Points on a hilly landscape, in no order, each with its height.
A ball rolls from a point to the lowest of its 2 nearest points, and stops where none of them is lower. Distance is the straight distance between rows; heights are no part of it.
Lumip: [ 29 -21 -33 -46  27  20  -7  -5  18  23   3  38   9 -40   1 -15  14 -31
 -24 -10 -10   2 -60 -40  -7 -39 -29  47  28 -61  -4  64 -27  28  18 -10
 -23   3]  height 41.4
Dufu: [ -5   6  28  34 -13  19  13  54 -37 -45  31 -27  50  26  27 -34 -71 -26
  17  19 -11 -11  56   5   4  60  16 -18 -40  13 -17  22  13 -48   1 -18
   2  -3]  height 21.6
sek: [  0 -10 -24   2  25  -8  16   6  23   0  -5  22   2 -33   2  -8  54 -28
   6  10  14  25 -66 -20  -8 -39 -24  40   9 -39  -5  37 -24 -10  -7  -5
   2  26]  height 42.9
Faku: [  3   4 -21 -22  21   9 -40 -16 -34  40  -9  32 -48 -13  -3  -7 -49  14
 -14 -28 -42 -30  13 -26   8  14 -13 -28  20  11  26  18 -21  30 -26  15
 -14 -17]  height 23.6
dafo: [-13  14  18 -18 -44 -26  43  20  50 -12 -42 -83   4  -6   7  37  33   4
  -7   6  17  48  37   9  17 -33  41   9  -7  31  -5 -74   6   3  16  25
 -20  10]  height 57.6
Keb: [  4  12  -5 -14 -31  -6  33  11  29 -11 -36 -45   6  -6  -5  14  22   6
  -9  11  20  23  19   8  17 -31  39  18   5   4  29 -48  -7   3  32  12
 -41   9]  height 55.6
dig: [  3   1  -1   1  -5  18 -22   2 -28  -5  28   3   0  12   5 -17 -77  14
  10 -39 -29 -23  42 -16  14  22   4  -5  -4  -1   1  -2 -11  -2 -15 -21
   0   1]  height 14.5
suga: [-35  34 -29  44  22  43  -1   3  52  43 -22  -8  -1  14   0   9  15 -49
  14  -6  26 -28  17 -35   5  -2   6 -45  33 -39  17  22   0 -32  -3   5
 -30 -66]  height 18.7
gen: [ -7   7 -31   0  24   2  -4  21  70  30 -39   2 -10 -16  10  -6  16 -46
 -22  -1  -9  19 -37 -45  18 -26  11  23  53 -34  11   5 -30 -25   8  32
 -34 -31]  height 37.6
Por: [ 21 -10  12 -19  -5  32  -5 -10 -26 -17  48  31  44  39 -13  -9   6 -19
   7  25   4  -4 -21  25 -27   3 -23   8 -35 -50 -40  23   2  -6  35 -34
   3   7]  height 11.4
Kabag: [-25   5  29  54  -4  27  17  23 -32 -31  25 -34  31  17  20 -12 -43 -13
  30 -13   5  -8  55 -11   2  43 -11 -40 -14   2 -18  13  14 -35 -19 -20
  21   2]  height 25.6
Kis: [ 33  -8 -17  -8 -29 -15  24 -18  -4  -5 -32  12 -20 -46  -2   8  63  14
   4  40   7 -12 -54  19 -19 -24  -6  31  15   2  36  40   3  19  13   7
  -7  50]  height 35.6
veson: [-38  14   3  44  39 -23   4   2   3  -1   5 -21 -10   0   6   4  -9  10
   5  -9  14 -10  31  12  13  24   8 -52   5  43  12 -28   8  -8 -47  18
  16 -36]  height 50.1
von: [ 46   8 -34 -18 -10  17 -25 -13 -42  30  -6  56 -35 -33   8 -21  -6  31
   5  10 -34 -65 -40 -17 -17  11 -22 -29  33   1  55  78  11  26   0  19
 -23  -2]  height 31.8
par: [  7  -3   5  24  14  32  15   9   3  -8  14  -2  47  14   1 -12   9 -40
  13  16  26   5   7  -2 -11   7  -2   3 -11 -45 -13  21   9 -46  24 -15
 -12 -16]  height 3.9
Rebaf: [-50  17  -3  60  12 -40  28  14  21 -27 -38 -36  -1 -31  28 -11  -7  19
  -8  -1  20  24  36  14  26  36  27 -33  20  58  33 -42   4  -7 -33  17
  14 -27]  height 47.2
tas: [-11   4  11  18   2 -28 -13 -19 -32  11   3  13 -47 -59  -9   8  14  57
   4 -38 -31 -13  -2  -1 -10   1 -43 -39  31  69  33  40  22  44 -69   5
  44  37]  height 34.4
Pelip: [  7 -10   1   1  40 -43  -9 -15  -2  -6   8  35 -22 -17 -11   0  82   7
  -1   9  17  14 -74  14 -25 -13 -38   4   7   8 -12  35  -2  -1 -34  16
  29  25]  height 33.1
Ref: [ 11  23  -7  42 -32  13  11  19 -48 -34  31  16   7   1   2 -31 -39  18
  28  40 -19 -52   2  31 -14  36  28 -15 -11  22  49  18  24  -9  -9 -21
  -8   6]  height 14.1
Lurul: [ 20  12   6 -47 -13   2 -51 -44 -37  28   0  20 -36  -6 -15  32  20  36
 -12 -42 -24 -21  -6 -15 -11 -25 -32   4   0  10  -7  23  -3  55  -2 -14
   4  22]  height 58.2
Zaso: [-40 -10   0  54   7  13  26  17  14 -24   3 -16  34 -27  23 -27 -22 -25
  22 -26  17  20  10 -15  20   2 -21  15  30 -21   0  16 -24 -33 -26 -17
  22  19]  height 29.2
sepi: [ -1 -32 -22 -44  24  21 -13   0  -1  19  12  34  29 -32   6 -23 -21 -33
 -20 -31 -27  22 -41 -40   1 -33 -41  54  28 -54 -32  42 -28  30   4 -27
  15  14]  height 37.7
mupil: [ 37  -3 -15   2 -11  39  10  -7 -44 -13  44  51  33  15 -18 -27  -5 -10
  24  47  -3 -36 -45  21 -35   0  -9  25 -17 -38   1  48  18  -6  29 -33
  -4  17]  height 6.0
rones: [-26  28 -19  -6   4 -38 -35 -13   1  30 -34 -18 -60 -15   1  33  11  34
 -15 -25  -1   0  28  -3  -4 -20  30 -35   5  52  25 -43  14  51 -42  19
  -2 -26]  height 68.0
zuka: [ -2  50 -28  34  -4  27   0 -16  -9  45  13  17 -23  22 -27  29   9  -1
  11  25   5 -50  17   4 -38  -3  38 -74   9  30  50  -2  50  24 -14  -6
 -20 -60]  height 37.3
Kog: [-39  22  -3  45 -21 -34  18   1  -3 -24 -10 -31 -13 -32   6  -2   5  32
  -1  23  23  10  31  44  -5  23  36 -34  -3  54  42 -47  37  28 -34   1
   9 -14]  height 44.4
kez: [-20 -17  30 -20 -45 -20 -17 -25 -10 -20   1 -15 -10   6 -15  17  -1  53
  -6 -37   6   9  18  24  -4 -13 -11  23 -18  23 -14 -39   7  39   5 -19
  36  52]  height 25.4
piber: [-23  -1  29 -12 -42   4 -11 -12 -28 -16  -3 -26 -22  -3  -3  20 -31  55
 -12 -41  -6   0  63  15   8  -5  12   8 -22  38   5 -59  19  48  -2 -18
  17  13]  height 22.1
Fav: [ 22 -42  22 -29  -6 -26   7   4 -23 -44  19  -4  21 -15   7 -24 -37  33
 -16 -12 -13  35  -2  29  26   2  -4  61  -7   3 -22 -29 -27   7  14 -10
  33  45]  height 25.8
kizim: [ 11   5  -9  18 -11  11  -5  13 -38 -23  28   4  18   4  11 -31 -54   4
   9   7 -18 -34  20  16  10  26  19   5  -4   7  22  -1   0 -10  -3 -18
 -11   4]  height 11.1
tisig: [ -8  15 -24  35  16  44   1  10  12  14   6  11  21  19  -1  -5  -9 -44
  20  17  12 -32   2 -26  -7   4  11 -14  17 -36  19  25  11 -41  11  -1
 -28 -48]  height 11.3
rin: [-17  14  10  48  29 -22  -4 -21 -24   0  21  22 -35 -17 -22   4   9  37
  18 -26 -26 -12  -6  18 -13  12 -30 -57  24  58  26   6  22  29 -78  18
  49  20]  height 31.6
kibo: [-26 -25  61 -13 -63 -13   9 -18  26 -27   1 -37  20   1 -13  27  24  33
  -8 -37  16  34  29  21  -2 -27 -19  37 -23  12 -32 -45  19  18   9 -17
  46  57]  height 28.5
Damud: [-20 -12  -7 -19   3   2 -17   5  16  16 -10  -7  -1 -31   6   0 -16 -10
  -2 -38 -13  14  -7 -26  26 -32 -16  36  28 -19  -9   4 -41   6 -10  -4
   3  14]  height 36.6
Tuves: [ 11  -1   8 -51  26   0 -53 -52 -35  29  14  48 -42  25 -32  37   8  32
  -8 -37 -21 -15 -11 -16  -4  -9 -37 -37 -10   3 -27  17   7  45  -9   1
  12   1]  height 59.8
mise: [ 10 -37  20 -19   9 -22  24  21 -11 -43   5 -19  20   1  23 -21 -27  -2
 -15 -18  11  47  20  19  30   8  11  40 -12   3 -35 -36 -28 -19   7  10
  12  18]  height 23.4
puve: [-27  26 -41  57  32  13   6   8  15  27 -25  34 -33 -23   0 -16 -25  -8
   5  24 -30 -57 -22 -10  -4  35  13 -42  47  19  64  18  16 -22 -26  26
 -13 -46]  height 44.2
Zevu: [ -8 -15  59 -22 -58  32 -12  -3 -34 -14  30 -17  29  55 -16   7 -19  21
  14  10  -2   7  28  39 -18  27 -23 -12 -55 -10 -51 -22  19 -10  42 -32
  27  28]  height 21.7
suna: [ 16   2 -18  33 -31  34  38  26   9 -28  -8 -15  43 -35   8 -29 -38 -13
  18  18   5 -13   5  -7  24   2  20  44  20 -26  44   3 -17 -24  30  -8
 -26  13]  height 52.1
tebek: [  1  -6 -12   8  49  14 -11  38  44  15 -17   2  28  30  53 -10 -51 -55
 -23  23 -11 -31  39 -43  29  70  36 -16   9  -1   8   2   0 -83  18  25
 -22 -97]  height 34.2
fovez: [ 18 -12   3 -26  28  14 -20   9 -17  -2  32   7  24  40  22 -26 -59 -38
  -7 -18  -8   4  31 -24  16  26   3   0 -31 -30 -49   9  -4 -20  16  -7
  -2 -34]  height 25.9
sigod: [-11   8  11   2   7   7 -20 -27   1  14   5  -6 -20  22 -22  32  15   5
   4 -31  22  -3  16 -10  -5 -16  -5 -30  -2   4 -19 -12  -5  22 -26 -15
  15  -2]  height 28.4
vopu: [  6  41 -15  41  29  39  -7 -19 -16  35  38  29 -15  39 -27  14   5 -12
  26   8 -17 -55   1  -6 -41  11   2 -88   3  17  29  23  39   1 -32   2
  -9 -39]  height 34.5
sog: [ 19 -23   0  -5   3 -22   4   6 -37 -35  12  20   0 -39  12 -40 -48  37
 -16   7 -19  -3 -21  28  15  18 -12  45   2   0  15  16 -25  15  -5  -1
  14  41]  height 28.0
Zur: [ -4 -15  16 -11  25  -4 -25  -5 -36  -8  31  19  -9  28   2  -3 -46  11
   5 -41  -7  -3  28  -6  14  16 -10 -21 -19   9 -37 -13  -6   1 -20  -4
  24  -2]  height 18.6
tad: [ 27 -12 -20 -46  17  12   0  -1  34  18  -1   8  22  -2  -1  -3  13 -48
 -18   0  -1  29 -40 -28  10 -43  -7  46  23 -55 -24  17 -27   5  27  -1
 -31 -12]  height 44.5
mam: [-36  18  19  52 -33 -15  25 -16 -15 -18  18 -21 -13 -29 -14  10  10  49
   7  11  13   4  30  40 -24  17  13 -42  -4  60  42 -32  36  41 -43 -15
  45  19]  height 42.3
dadig: [  5  -6  -8  20 -21  -2  46  18  19 -24 -13 -29  31 -19  -1  -8  15  -9
  13  11  16  25   4   3  21 -19  13  33  11 -14  21 -16 -20 -24  19  -1
 -16  22]  height 53.8
dode: [-19   0 -28  29  15 -30  49  16  66  -1 -36 -13  15 -16   6   0  54 -40
  -4  12  24  36 -36 -13  10 -35  14  25   9 -16  14   2 -16 -41   1  16
 -18  -5]  height 53.9
vemo: [ 13  24 -20 -32 -40  -9  22 -10  28  16 -46 -20 -26 -12 -18  33  61  10
 -26  25  12  10   1   8 -10 -49  50  16   1  18  36 -38   4  37  25  13
 -40  12]  height 57.5
neluv: [-23   0  53  13 -52  11  14 -13   6 -18   9 -36  17  17 -17  33  24  22
  11  -3  38  14  41  27 -11  -6 -12 -15 -26   4 -11 -28  18   9   8 -28
  30  31]  height 32.2
Giru: [ 29  -5  32  21 -38  -6   7  -3 -42 -14  41  37  -7  32 -25 -15  16  27
  18  79  -5 -27 -42  79 -33  35  18 -11 -30  28   5  -4  39 -15  13  -9
  19  16]  height 20.0
vazu: [ 12 -21  28 -36  -8 -25  -5 -42  -5   0   1  29  -5  13 -29  19  70  15
  -8  23  21  15 -47  46 -24 -21 -27  19 -11   2 -36   5   1  16   6  -6
  31  56]  height 38.8
gulo: [  6   4   7 -33  60  10 -46 -42 -23  31  35  44 -16  42 -30  12   0 -16
  -5 -22 -21  -6 -24 -17 -14  -1 -32 -38 -17 -19 -41  35   3  23 -17   0
   3 -19]  height 61.9
keve: [ 10 -28   5  20  16  -5  36  27 -13 -41  21  -1  56  -2  23 -46 -28 -17
   1  34  17  26  -4  28  14  36   2  31 -20 -15 -20   6  -3 -49  24 -11
  11  10]  height 17.1
Vozem: [-22  20 -15  59  41 -44  23   0  33  -5 -28   0 -23 -28  -2  14  66   0
  -8   7  23   9 -51   9  -7   3 -10 -11  18  30  33  13   5 -12 -51  21
  11   6]  height 33.3
kimo: [  4 -21  27  -9  -3  43  33  27 -13 -12   5 -35  71  14   0 -14   7 -46
  22   7  30  32  31  -6  -7  12 -13   8 -30 -43 -53   7   4 -49  47 -22
  12   0]  height 11.9
vor: [-40  16  12  16 -54 -23  28  22  44 -26 -31 -86   0 -23  16  32   9  30
  -9 -15  35  44  67   2   7 -19  34 -13  -8  40  11 -68  11  33 -16   4
  11   3]  height 60.1
Nibi: [ 22  15 -31  30 -45  25  43  24  15  -6 -28  -3  18 -40  -3 -19 -11   0
  16  49   6 -30  -3  -5   9  -1  45  32  28 -11  79 -13  -2  -3  27  -6
 -48  -8]  height 50.7
vut: [  8  -1 -43  16  -1 -15  20   6  18   6 -39  16 -11 -59   1  -3  43   7
   1  21   9  -1 -64 -12   6 -33 -14  34  31 -21  33  39 -18  -4  -2   7
 -15  30]  height 39.1
lobul: [ -4  10  12  22  17 -13  -1 -18 -10   1   9  11 -17   2 -11   2  31  14
   6   7  13  -4 -13  22  -8  -4  -2 -21  -1  11   7  -2  -4   5 -20   3
  16   9]  height 24.3
zevop: [ 19  -9 -29 -20 -18  28   1  15   9   8   0  13  13 -41  10 -30 -57 -10
  -2 -17 -32 -11 -17 -24  15 -17  -1  52  40 -51  22  28 -28  10  21 -13
 -28  15]  height 9.7
viv: [ -5  34 -10  24 -27  26   4 -35  -8  24  12   7 -22  18 -25  38  52  11
   9  28  24 -31   9  20 -46 -13  35 -61  -2  28  29  -2  52  38  -4 -15
  -7  -9]  height 40.0
nok: [  3 -18  -3 -14  26  -2  11 -15  17   4   0  16  27   6 -15   5  59 -43
   3  16  26  35 -42   0 -14 -28 -23  18 -11 -43 -41  20  -8 -14  -7  -9
  14  11]  height 46.8
fulog: [ 24 -11  32   0 -10  -6 -13 -38 -50  11  34  47 -29  35 -31   0  34  30
  13  50 -13 -19 -41  71 -43  25  -6 -25 -16  33  -7   0  28  10   4   6
  21  23]  height 22.8
Vani: [ 14  -7  15 -55 -34 -35  -6 -30  42  -6 -17   1 -13   2 -27  45  84   9
  -7   6   1  24 -37  -1 -24 -52 -25  42 -22 -16 -34   6  -7  22  16  -7
  22  58]  height 42.1
nadum: [ 25 -36  30 -35  14 -23  42  29  -7 -33  10 -24  52  14  19 -33 -18 -15
 -17  30  18  56   5  34  25  30   8  36 -23  -9 -52 -32 -13 -53  45  17
  11   6]  height 20.6
bevu: [ 22 -20 -14 -16  15   9  -8  13 -24 -12  37  25  23   6   7 -32 -29  -6
 -10   8  -2   3 -23  15   2   0  -8  23 -18 -33 -20  17 -17  -1  12 -13
  -3   3]  height 15.8
fivab: [ 59   4 -29 -20 -10  23  -2   3 -20   4  18  46  15  21  -8 -32 -20  -3
   0  42 -11 -33 -31 -14 -19  -1  11  28 -13 -44  23  41   1  11  43 -12
 -39 -16]  height 0.3
baze: [ 40   1  12 -43 -44  12  -5 -23 -17  -2   2  23  -5  34 -33  12  19  17
  -3  59   6  -8 -18  42 -15  -3  23  17 -29  -8   7 -25  12  14  56  -6
 -28  12]  height 60.7
Budu: [-41  17  23  37 -56 -13   1 -23   8 -10  11 -27 -12 -23 -23  29  30  59
  -2 -28  21  -3  23  22 -27 -12 -18  -6   4  54  32 -17  37  56 -41 -23
  63  58]  height 39.9
mapig: [  4  -8  -3 -12  41  16 -16  35   8  13  -4   0  27  29  43 -12 -69 -63
 -10  -9 -11   0  45 -52  24  41  19 -10   1 -19 -43   6  -6 -48  22  22
 -18 -70]  height 30.2
lika: [-17  14   7 -23 -12 -36 -11 -12  49  -4 -29 -37 -17  20   1  42  48   0
 -10 -28   9  39  13 -22  -1 -47  -2   3 -17   8 -46 -38 -13  25 -29  12
   7   9]  height 48.5
mela: [ 36  10 -37 -38  -4  -4 -37   3 -26  34 -29  30 -42 -37   8 -15 -16  29
 -15  14 -36 -47 -23 -13  -5   2  -2  -1  23   2  56  38 -12  31  13  24
 -41 -12]  height 29.4
Losi: [-25 -11  20  58   0  16  37  27  -4 -28  -2 -41  48 -17  28 -29 -20 -20
  21 -11  33  14  41 -11  16  36 -17 -10  -1   0 -11   4   0 -42  -6  -9
  23   5]  height 30.0
nuz: [  8  26  -4   0 -47  24   4 -47  15  19  -4  -8 -11  14 -30  44  71   1
   9  12  23 -20   4   7 -31 -31  11 -15   1   2   6   3  19  48  16 -31
  -7  23]  height 42.7
Saro: [  9 -14  26  18  -5  32  20  55 -30 -30  21 -45  65  22  32 -28 -35 -43
  27  17   8   0  46  -9  -5  44   2   7 -36 -19 -37  24  18 -57  40 -14
   4  -4]  height 18.0
Bug: [ -9 -15 -12 -44  58  -5 -41   4  31  35  -9  15 -15  12  18  -2 -25 -36
 -30 -33  -5  30  -3 -38  24 -13   1   4  19 -28 -47  -8 -52  -7  -7  29
 -10 -40]  height 66.3
Sul: [  8  -7 -21 -42  26  -5 -42 -17 -17  36  -5  24 -36 -34   7  -8 -24  22
 -13 -43 -36 -16 -23 -31  13  -5 -39  -2  28 -12  -1  42 -32  35 -18   3
   5  12]  height 27.8
denev: [ 15 -18 -17 -38  -2  17  50  24  61   8 -11 -24  52 -18  -3  -6  10 -71
  -3 -13   1  56 -25 -42  13 -46  14  45  25 -51 -27  -2 -22 -25  41   4
 -39  -5]  height 47.8
pizo: [ -6  -4  48  10 -37  20   5  14 -38 -15  30 -22  28  62 -10  -1 -16   0
  23  42   8 -13  33  49 -28  50  -2 -26 -57   7 -35 -18  38 -39  29 -12
  18  -2]  height 24.9
zes: [-14   0  -6  13  22 -22  22  11  47   3 -14 -17  20  10  -5  17  75 -45
   2   7  40  42 -33 -15  -5 -42   0   8 -15 -30 -27  -9 -16 -31  -5  -1
  -4   5]  height 50.6
Sulo: [ -6   9  31  15   3  14  16  18  -2  -9   4 -32  29  46   1  10  18 -11
   7  57  31  -1  29  39 -10  40   7 -40 -44  13 -16 -24  39 -51  33   4
   5 -35]  height 28.3
vati: [-18  -5  30   1 -18  10  28   9  21 -19 -12 -51  30  16  -1  16  29  -4
  10  -1  42  41  39   5   3 -15 -10  -3 -19 -13 -39 -24   4 -18  12 -12
  13  16]  height 36.2
Rer: [ 40  -9 -35  -7 -11  15  -2  32  -8  -9  25  35  23 -14  16 -50 -74  -8
  -1  26 -33 -34 -27  -9   7  14  23  46   8 -43  22  37 -17 -14  28 -11
 -37  -5]  height 4.9
zupe: [ 33  -8 -20  12   1 -15   6  17 -48 -19   6  34 -14 -37  13 -45 -36  36
   2  34 -22 -42 -45  23   3  28  -6  15   9   6  48  47   2   9   1   5
  -7  23]  height 30.3
defa: [  0 -22  39 -27 -24   1  50  30  41 -16 -22 -83  47   8   5  18  33 -37
   6 -12  30  67  34 -27   9 -18  -6  33 -10  -9 -59 -31  -2 -32  37  12
   1  23]  height 40.9
Vid: [ 21  11  -7 -71 -21  -4 -48 -27  -2  26 -29   4 -47 -13 -12  35  12  35
 -21 -46 -34  -4  -4 -34  11 -36  -8  22  10   1   7   7 -25  60  21 -12
 -26   4]  height 56.5
guku: [-48   3  30  10 -30 -31 -11   5  51 -21 -10 -67 -24   9  13  42  21  32
  -6 -25  33  44  47  -2  -5 -16   5 -14 -28  51 -13 -65  20  38 -44   6
  38  19]  height 62.5
Pitu: [-41  19 -15  31  32  17  16  20  67  25 -40 -37   6   4  22  24  27 -43
  -5 -11  35   7  17 -33  13  -4  15 -29  28 -10  -1  -9 -15 -41  -6  15
 -15 -53]  height 26.5
rud: [ -3  14   1 -37  39 -11 -29 -10  -2  23 -22 -12 -22  37  12  19 -11  -4
 -14  -8  11  -1  45  -4  14   5  25 -27 -19  22 -15 -51  -1  -3   8  29
 -22 -68]  height 64.8
divo: [ -9   3 -20 -10 -14   1  -6  13  43  14 -29 -25 -13 -48  11 -12 -13 -16
 -15 -25 -21  14 -20 -35  32 -32   8  33  63 -30  19  -3 -45  -6  -2  14
 -31   8]  height 40.1
Zit: [ 16  -4  14 -62  22  -8 -35 -10  -2   0  -4   0  -4  56   8  13 -22  -4
  -8 -10   4  18  27   7  10   3   4  -5 -35  -4 -58 -42  -7   3  39   8
 -12 -33]  height 63.1
lizum: [ -2 -21   1 -29  71 -41 -25   6  19   9 -11   3  -9  33  30  -2 -15 -27
 -27 -19  10  30   8 -11  32   8   6   8  -2  -1 -52 -31 -26 -23  -1  31
  -7 -53]  height 68.1
sizok: [ 40   5   5 -47 -45   1  -8 -40   8  15 -38   5 -29  20 -32  33  42  22
 -12  32   9   3  -8  31 -21 -35  33  15 -22  15   9 -41  11  35  46  -1
 -27   9]  height 59.3
vek: [ 19  -1   6  18 -12   2  28  38 -29 -49  21  -5  40  11  17 -41 -47   1
   8  39  -6 -15   7  30  15  36  22  26 -32  -5  10  -7  -6 -38  24  -6
 -13   1]  height 14.0
Dulum: [-19  -3  46   7 -45  45 -10  -8 -43 -11  38 -23  26  49 -16  14 -31  29
  26 -36  -4 -11  55   8 -13  30 -28 -29 -45  -2 -40 -12  39   7  14 -42
  35  16]  height 17.7
ranad: [-51  11 -34  51  56  -8  -6   5  36  32 -26  14 -33 -10  17 -13 -24 -22
 -10   2 -18 -34   8 -19  27  49  21 -43  50  20  42  -3  -5 -40 -39  31
   1 -62]  height 40.8
kimav: [  1   1   0 -23  -6 -30  -8 -17  36  -6 -22 -14  -9  -8  -7  34  60   2
  -8  -6   9  34 -20 -11  -3 -55  -2  35  -7  -8 -19 -12 -21  17  -5  -2
  -2  33]  height 45.2
vubud: [ 33 -17  11 -12  13 -25   3 -25 -28   0  24  45 -28  -8  -8  -6  63  20
   1  35  12  -6 -77  42 -36   1 -35  10  -2   0 -10  44  10  10  -2  14
  30  39]  height 35.8
tig: [ 20 -10  19 -40 -17   2  -3  -6 -18  -4   3  -2  12  45 -13   0 -21   5
 -13  27   5   6   7  32  -1   7  15  19 -47 -19 -17 -34   3  -6  47   0
 -21 -10]  height 61.8
fupus: [-10  -1   5 -52 -19  -9 -48 -19   7  11 -23 -12 -37  -3   7  43 -12  37
 -10 -88 -23  16  26 -45  23 -43  -5  31   0  15 -17 -39 -19  54   6  -7
  -6  14]  height 54.3
tedek: [  0  20   6  30  19  20  -8 -30 -29  26  61  38  -8  43 -35  23   2   2
  33 -21 -19 -28  -1   1 -27  12 -16 -78  -2  29   3  19  42  10 -34  -5
  22  -9]  height 31.7
Vidag: [-27   2  38 -12 -44  27 -16   0 -33  -5  15 -34  -1  34  -1  23 -58  38
  19 -54  -2   4  78  -4  10  19  -7 -25 -43  20 -20 -58  24  15  14 -26
  20   9]  height 17.3
fid: [  8  15  13  32 -50   4  12   1 -55 -25  31   9   1  19 -18  -9  -6  28
  13  56 -17 -41   5  68 -26  27  35 -37 -29  40  37 -17  52   6   0 -23
  11  10]  height 17.2
gem: [ -1  -9  21 -60 -16 -30 -25  -9  32  -8 -14 -34 -16  14   1  36  11  14
 -18 -54 -13  51  13 -19  17 -48  -2  45 -11   2 -50 -51 -16  28   6   7
   3  19]  height 51.6
niti: [-35  -1 -29  25  54 -10  -8  15  57  23 -33  -2   1  -4  23   0  21 -59
 -17  -4  13  19 -22 -34  25  -4   4   2  28 -16  -9   2 -28 -41 -18  29
  -6 -47]  height 33.0
paku: [ -3   9 -46  58  -4  10  11  18  13  12 -40  28 -24 -47  23 -27 -18   0
   2  50 -14 -53 -34  -2  12  35  25  -2  40   7  85  17   9 -17   9  17
 -39 -34]  height 46.9
Guz: [  3 -14  13 -31 -20  15  43  15  53  -4 -15 -55  49  -2   0  14  22 -49
  15 -26   8  59  24 -40  11 -58   2  37  12 -38 -35 -14 -20 -17  34 -16
 -31  14]  height 44.8
Kugod: [-11   8  13  47  23 -36   5 -19  22   0   2  12 -35 -19 -17  26  83  16
   8   4  25   8 -39  11 -31 -15 -24 -17  21  34  14  38  13   8 -54  11
  42  37]  height 29.1
dogok: [ -3  18 -11 -19  13  -6 -32 -12  -4  30 -24  -7 -46   2  -6  14 -21  16
 -10 -29  -8  -4  35 -11  12  -5  19 -17   0  17  11 -39 -10  28 -12  15
 -24 -38]  height 66.4
kaza: [ 19  14 -35 -28   4  -3 -47  11 -27  32 -22  39 -60 -32  13 -30 -68  29
 -20  -6 -59 -57  -2 -24  10  30  -4 -26  31  11  56  39 -12  17 -21  38
 -30 -20]  height 26.8
ramub: [ -1   9 -40  44  -6  -8  41  26  24  -8 -48   3   1 -42   8 -33 -10   1
  -7  38 -11 -13 -26   0  29  18  29  38  37   3  71   0  -7 -24  27  26
 -47 -23]  height 48.9
dise: [-29  -1 -21  34  66  -5  -8  13  32  15 -11  16   5  16  37 -14 -43 -44
 -17   5 -14 -30   9 -25  30  54  26 -26  31   8  18  10  -8 -66 -16  31
 -12 -80]  height 37.4
Nir: [ 12   4   9  41  42  -9  -4 -30 -37  11  44  40 -31  11 -30  16  24  23
  21  -5 -19 -13 -27  22 -35   9 -30 -56  10  36  10  25  32  11 -50  18
  24   5]  height 28.6
rov: [-15 -19 -15  29  40 -17  19  21  12 -18  -1  11  12 -26  18 -38 -21 -16
  -1  -3   0  10 -22   2  23  16  -4  29  29 -13   1  14 -39 -29 -20   6
   8   0]  height 24.2
gavol: [  2  -3  19  -9  22   8 -19   3 -41 -13  54  20  14  60  -8 -12 -41  -9
  11  -3 -16 -12  19   5  -3  27  -7 -25 -43  -5 -41   2  10 -18   1  -5
   5 -19]  height 22.3
Zir: [-13 -16 -19 -27  16   2 -32  12  14  23  -9  11 -16 -45  14 -10  -2 -17
 -13 -50 -35  12 -42 -41  15 -26 -49  28  46 -19 -12  49 -41  24 -25  -5
  16  22]  height 32.4
masev: [ -2  13 -19 -12  22  18 -44   2 -27  15  30  35 -21  28  -3 -15 -85  -3
   3 -33 -49 -41  25 -34  18  29   2 -40 -14   5   4  13  -6   6 -33   6
  -5 -28]  height 18.9
Linaz: [-29   4  23  13 -35 -37 -16 -13  -9 -10  -3  -6 -39 -49  -2  19  20  62
   0 -32  -9   0   8   9 -10 -23 -25   7   9  51  15   6  14  52 -52 -11
  52  55]  height 37.5
Nomal: [ 12  -8 -20 -49  50   1 -36 -24   6  33   8  39  -3  18 -14   8  -7 -33
 -15 -32  -4  10  -8 -32  -3 -17 -16  -8  -3 -39 -44  22 -21  19  -2  -3
 -15 -27]  height 64.0
Zefu: [ 55  -7 -28  15  -5  -1  19  -2 -39  -1 -17  34 -27 -39   9 -17  31  24
   3  51  -4 -42 -59  23 -11   8  -5  12  10  10  51  45  12  11  13  15
 -20  21]  height 32.6
Virir: [ -3 -15   2  19  31 -10   6  -4 -14 -14  16  16  16  -9   6 -23   8  -3
   9  -2  21  10 -22  13   8   6 -22  12  -4 -14 -14  21 -13 -14 -15   1
  22  11]  height 19.9

Call two points neighbours if one is among the 2 nearest of the other. Go from one point of each pair to the other, from neighbour to neighbour, staying as low as possible. Name the highest point that can't be avoided.
Kugod / Vidag => Vozem
Virir / par => Losi
Vidag / par => Sulo

For each start below, name the point where the ball stops.
suna => kizim
zupe => kizim
Nomal => Kugod
guku => Kugod
Rebaf => Nir
defa => Vidag
denev => Faku
tebek => kizim
